Points, in no order, along strands that fork and pass close to each other.
In the rows, zero is written as 128.
Points whose rows are less than 112 apart are linked; no others are. Some points are linked to none.
kupot: [115 118 143 119 133 113  88 133 189 133  73 145  87 138 156 135 147 138
 112  95 155]
rar: [151 132  76  60 126 133 170 118 152 172 155 178 156 106 138  75  57 120
 141 132 189]
moz: [118 112 120 151 171 126 133 143  98 115  39 123 164 159 171 144 123 143
 102  82 136]
mado: [188 138 140  95 114 153  80 163 114  93 157 129  93 110  98  79 105 143
 124 109 121]
zipe: [120 173 109 111 120  98 144 110  74 161 135 198 107 142 124 150 191 153
 152 116 109]
mepe: [124 130 113 174 147 136 107 144 146 112  48 130 167 157 147 176  83 112
  90  56 133]
guza: [ 98 146 112  98 117 117 107 110  82 127 114 166 125 127  87 121 165 162
 150 108 102]
lenap: [157 115 136 131 122 191 103 156 149  87 154 144 126 146 141 150  90  55
 108 154 110]
sezig: [118 151 137 165 164 141  90 163 180 105 114  84 147 124 137 195 140  73
 124 150  74]
Teto: [102  95  50 120 128 109 185 159  99 116 122 135 164 132 160 102 128 161
  90 119 121]
Mig: [128 131 137 161 165  92 147 105  78 108 183 157  80 120 105 118 171 155
 139  88 156]
Firok: [132 118  56 120 128 158 132 147 155 130 127 141 133  95 174 153 152 129
  99 162  49]
fonik: [129 137 176 154 122 115 159 117 154 104 152  90 137 112  80  91 119 114
 128 119 152]
zom: [158 128  86 153 117  73 156 118 141 189 166 149  95 125 127 103 147 126
 124  74 185]
zumip: [107 122 135 161 141 166 138 145 183 103  69 130 177 144 173 137  90 106
 108  86 152]
Rukur: [159 108 128  84 102 165 139 110 109 120 169 160 123 129  77  82  95 138
 158  84 158]
vivi: [151 124 190 125 152 143 179 131 116 114 110 148 120 122 204  69 155 142
 152 109 174]
dazu: [138 131 146 146 123 129 177 105 194 129 122  89 179 104 150  98 141 127
  90 152 153]
Biked: [162 123 181 109 150 168  55 153 125  89 115 113 135 153 131 160  96  78
 123 175 118]
lovin: [152 136 158 150 142 146 127 163 159 117 121  69 159 136 145 154 163 103
 105 172  61]
dap: [144 104 190 167  90  72 151 119 139  95 130  74 162 135 107  76 116 115
 117 130 174]
Geb: [149 173 142 119  80 114 101  94 151 134 193 116 122  63 102 122  77 109
 119 154 139]
rusos: [ 85  89 122 127 119 110 161  74 103 183 152 130 126 146  66 144  96 142
 108 134 177]
Pavi: [182 150 183 147  67 107 117  91 142 162 160 101 118  90 116 110  95  87
 136 141 147]
zoz: [122  79  73 163 140  99 165 170  61 111 149 123 126 149 104 151 170 155
 107 120  90]
Nalar: [134 115  90 164 105  64 162  94 101 146 163  79 110  48 114 113 151 164
 114 113 137]
rero: [175  61 120 100  99 161 124 129 139 142  95 129 137 120 139 137 152 129
 115 138  98]
Fisul: [131 143  80 100 134 142 141 155 113 122 163 123 126  84 164 117 126 122
  91 168  87]
sog: [160 144 165 141 102 107  88 147 165 119 124 124 143 125 181 133 113 110
 114 174 109]
lela: [137 104  50 144  96 115  89 152 160 146  81 158 119 124 156 194 132 107
 124 103  94]
vizi: [125 119  98 145 112  96 125 126  84 145 152 104  65  86 124  80 126 153
 111 110 134]
Lole: [156 131 116  87 107 138  87 123 147 118 143 215  97 120 167 126 133 121
 143 129 130]
Zazu: [ 93  96 128 127 126 101 157 125 132 144  94 177 145 184 127 147 155 166
 147  82 162]
Radad: [110 106 158 171 155 192 150 113 145 142  55 103 120 125 161 140 141 102
 111 124 143]
nuzi: [110  80 100 139  91 144 149 105 163 151  79 110 140 123 142 147  91  85
 134 138 150]
sig: [139 132 119 167 158 125 174  96  53 141 207 119 100  82  90 135 162 131
 129  89 143]
nume: [179 168 132 141 152 145 124 148 111 139 189 128  75 130 154 125 168 119
 130 125  95]
fazut: [110 170 197 127 131 135  72 127 123  96 130 141 117 150 132 143  86  98
 124 156 137]
tosub: [174 167 144 136 123 136 134 159 107 149 190 132 115 127 201  98  92  91
 122 173 103]
Gezep: [145  99 109  87 123 162  91 106 169 128 142 209 133 148 170 148  93  90
 153 141 174]
Vefiv: [ 97 132 121 124 131 213 153 105 124 147 121 132 108 122  86 123  84 152
 202 135 140]
Nudad: [206  89 127  76  94 133 135 108 167 157 110 124 135  78 139 109 156 158
 123 164 114]
zale: [117 140 131 124 103 137 109 115  94 108  83  88 154 126  91 165 151  84
 149 149  84]
semiv: [149 132 170 111 136 109  61 152 121 152 138 161  91 182  95 170 139 162
 139 134  88]
duz: [101 141 129 108 102 111  99 166  94  95 104 150 171 165 122 129 100 129
 132 106 121]
sigi: [103 123 128 118 101  99 132 124 132 119  85  83 143  78 128 110 159 155
 120 139  94]
pudi: [123  92 141  65 139 128 110 121 112 134 114 151 160 155  86 141 107 182
  97 151 128]
mos: [128 150 190 142 156 150 123  91 122 107 139  63 108  84  77 106 127 100
 124 129 161]
Lezem: [161  84 177  93 126 121  99 152 112 137 141 158 154 192  95 166 136 169
 118 161 106]
lodiv: [123  85  75  77  97 104 140 111  98 167  82 164 128 148 135  93  80 129
 172 101 184]
pesa: [110 141 121 124 194 140  90 175 118  73 132  77 107 179  91 158 142 120
 103 117 107]
fedap: [121 129  54  96 130 136 184 114 159 170 142 135 159  96 187  79  96 120
 135 145 155]
zag: [145  87  49 149 119 150  98 132 174 132  95 144 148  99 192 207 147 104
 106 151  78]
kaz: [ 85 106  83 144 169  91 192 109 140 118 144 133 112 126 118 107 157 186
 112  95 164]
Fubed: [127 142 102 150 110 138  93 176 127  84 144 152 122 138 162 155  84  71
 118 126 100]
susod: [ 89  88 161 134 114 146 146 100  92 157 103 129 128 144  94 125  88 127
 132 135 169]
Rofak: [151 163 111 113 136 154 153 112  60 131 177 113 142  84 160  88 110 122
  98 157 115]
vif: [134 152 143 135 101 114  97 146  63 113 143  70 132 127  90 133 132 102
 152 153  70]
fis: [ 76 106 121 126 164 155 181 117 109 153 100 168 151 173 148 146 137 180
 156 121 167]
biko: [154  67  84  87  76 124 109 106 151 153  77 175 117 112 145 120 101 115
 155 120 169]
rad: [142 153 221 187 133  96 115 131 112 150 146  89 105 158 138 141 162 106
 138 160 131]
Zif: [ 88 138 132 152 169 139 107 143 180  93 119  95 144 125 141 160 102  90
  78 154 127]
roso: [126 147 113 110 114 134 124  65 134 178 162 128 112  77 124 127 101 124
 103 150 150]
Tus: [ 87 157 189 126 110  94  92 110 118 137 139 180 121 181 128 144  91 108
 134 138 183]
poz: [ 88 110 143 121 106 123 106 125  91 132  58 135 162 139 112 144  69 131
 133 117 155]
duloz: [ 98 135 107 103 104 112 124 128 163  99  86 136 146  95 144 105 130 150
 140 117 130]
zef: [101 159  97 118 126 171 150  91 159 145 141 155  97  83 128  96  99 143
 175 124 154]
Kor: [116 159 126 135 179 116 136 168 119 128 180 148 116 173 131 151 170 147
  86 145  82]
zili: [125 152 162 142 138  97  86 141 121 177 154 152 119 172 143 171 134 139
 150 186  87]
bitis: [ 67 156 138 129 160 139 177 119 112 129 149 165 162 182 148 119 144 140
 144 124 151]
Siz: [129  99 118  99 141 114 106 139 165 158  89 173 122 176 134 172 140 150
 105  89 174]
pek: [130 185  90 143 158 135 106 150 147 132 170 123  68 105 148 149 164 108
 112 138  57]
Fupu: [100 142 121  80 157  90  80 139  99  87 115 131 136 142  89 145 159 185
 128 120  86]
zile: [ 56 164 124 156 137 112 164  89 177 175 133 132 128 134 133 132  88 137
 147 136 185]
Gupaf: [ 72 137 118 139 137 129 118 136 192  79  79  88 187 116 148 152  71 120
 109 116 133]
reko: [121 168 160 128 131 161 121 120 104  71  87  71 154 145 103 123 156  48
 174 128 116]
fami: [108 114  52 115  95 102 147 139 131 125 145 108 151 106 135 120 113 156
  73 156  98]
riva: [ 86 110 110 110 110 128 141 118 185 109  67 122 206 111 124 139  96 148
 138 134 139]
famab: [160 110 147 153 117 127 154 141 133 107 105  93 155 132 123 122 226 119
 144 130  91]
Saru: [120 170 167 118 151 145 127 141  99  62 113 104 128 145 147  96 154  92
 154 122 133]
nilid: [107 122 141 135 152 123  94 165 151  94 124  93 128 163  96 163  95 124
  73 124 114]
kanu: [119 153 198 162 127  98  83 120 129 185 141 113  88 142 161 146 127 122
 128 187 119]
Dibog: [177  94 120 115 113 119 153  98 103 162 182 167  98 128  60 108 141 144
 145  79 164]
nebid: [127 153 144 154 130 103 133 137 173 131 144  85 118 107 172 106 133 125
  94 156 121]
lal: [153 104 130  89 102 141 138 127 109 140  97 175 164 153 154 119 150 138
 133 129 125]
Fofep: [171 160 125 157 182 100 142 142  88 115 199 147 105 138 144 111 176 167
 128 108 129]
rovi: [ 69 133 103 163 105 132 151  88 184 163 105 118 150 114 142 176  95  89
 135 152 166]
Mar: [106  90 159 139 117 100 152 116 144 131 101  95 149 156 124 108  89 133
 112 131 196]
Laf: [161 130 145 136  87 117 145 150 104 116 112 143 159 164 142 112 178 118
 148 119  97]
Gez: [119 139  93 123 140 154 190 104  63 130 163 144 148  79 143  80 119 145
 149 122 148]
tif: [143 132 131  87 117 159 108 140 130  78 166 169 133 143  80  96  77 116
 127 126 126]
rezez: [110 151 135  97 189 148 124 128 126  84 158 117 103 164  66 145 187 139
 112 109 104]
kuram: [139 135 115 145  96 130  66 146 171  78 109 152 142 112 171 150 106  93
 140 148 107]
tasa: [101 110 127 178 139 109 127 134 100 147  66 107 116 148 127 162 140 127
 105  86 146]
vabud: [193 122 137 138 135 107 104 154  93 130 202  96  76 108  69  99 136 155
 149 113  85]
bunu: [ 97 118  84 170  99 120 105 145 151 151  78 133  85 136 121 170 148 103
 107  77 111]
sanun: [121 124 163 120 146 157 143 121 156 121  76 147  89 126 172  99 177 146
 140 100 157]
Leki: [ 79 142 167 156 169 164 145  76 142 154 135  78  92  90  93 113 110 149
 144 140 170]
vopu: [109 175 128  83 169 120 107 159 137  68 131 145 135 148 107 114 175 154
 125 106  98]
zoga: [118 127  79 106 134 176 148  74 120 188 179 141 106  93 111 120  85 140
 144 122 167]
zopus: [134  78  75  73  94 120 161 127 146 139 118 146 149 126 117  67  59 143
 154 107 169]
ganet: [167 150 128  92  88 117  86 140 113 107 131 164  87 104 143  86 123 143
 161 131 101]
bav: [154 152 201 166 173 135 128 132 115 146 190 108 114 153  97 154 176 117
 122 146 117]
vuka: [178 170 163 150 135 152 120 110 135 176 204 101 114 125  70 159 179 107
 142 136  69]
nesan: [142  95 140 106  73 115  97 125 179 114  67 131 162 134  68 156 126 117
 142  93 113]
Zito: [152  73 119 132  74 154 124 108 177 148  54 121 107  95 148 122 119 106
 155 118 159]
Nesi: [121 141 149 136 120 137 193 136 179 100 114 131 171 151 148  83 135 120
 124 112 167]
far: [ 74 136 129 133 175 200 145  97  93 137 102  83 101 110  88 127 107 137
 170 141 151]
vud: [122 107 117 134 137  93 156 100 127 115 123  59 121  58 100  92 151 168
 119 133 126]
goge: [128 126 161 109 103 132 107 111 137 133 107 204 148 176 155 133  70  88
 163 121 177]
Reris: [113 103 137 103 132 129 125  89 136 157 154 147 138 159  61 159 113 136
  86 145 132]
rivor: [185  97 108 146 103  72 126 134 113 180 186 135  65 122  91 127 156 160
 131  82 142]
pel: [174 134 180 130 142 141 125 125 164 106  98  71 135 100 139 126 201 123
 136 165  89]
pegu: [150 200 125 125 125 141 100 117 127 129 208 120 115  98  75 155 140 116
 135 136  62]
Kogor: [161 117 158 149 116  90  99 142  72 128 161  57  83 126  69 123 156 128
 191 128  67]
serof: [ 89 155 126 112 171 172 187 137 165  99 127 164 169 161 152 102 112 139
 142 112 140]
loz: [125 135 112 126 129  85 128 191 102 105 100 141 190 184 149 143 131 159
 117 119  92]
pegel: [136 124 196 144 150 137 126 142  98  87 106 121 133 140 153  77 139 125
 129 131 171]
mugo: [ 81 134  73 143 142 158 213 122 107 145 119 131 149 100 175  92 111 128
 137 135 139]
tida: [183 104 121 129 125 103 117 140  75 113 164  94  82  72 123  90 142 177
 145 127 102]
rol: [120  83  83 145 150  89 165 181  69 139 146 133 139 139 162 128 155 164
  86 159 113]
zovu: [125 173  94 122 139 140  74 119 133 114 176 100  78  77 106 150 131  95
 140 151  77]
Tonek: [124 133 128 140 136  99 121 179  96 145  72 149 156 173 201 174 136 143
 101 118 115]

A fork is a point with three links, a tip a point with one. Leave the first point through the second and follow the links. Name the first fork or tip that comes.
zovu / pegu | susod
dazu / Nesi | Gupaf
nuzi / Zito | Fisul
Fubed / lenap | zom

A fork is a point with three links. Follow the links from the first point to the second and name the forks in between, in order.
Saru / Vefiv | Gupaf moz susod
Fofep / pesa | susod moz Gupaf Zif
sig / fami | susod moz Fisul
Vefiv / vabud | susod moz Gupaf
Nudad / bunu | Zif Gupaf moz
zopus / Gupaf | Fisul moz

Follow the links from the first point to the second, and from the first to the third. Name the last point that the two ways share.
lela / bitis / guza | Gupaf
vuka / lodiv / rero | moz
Vefiv / bunu / Laf | moz
pegel / semiv / Fupu | Gupaf
zile / nilid / zoz | Fisul
nume / loz / Vefiv | susod
Fofep / sezig / roso | susod
Laf / Fupu / loz | Zif
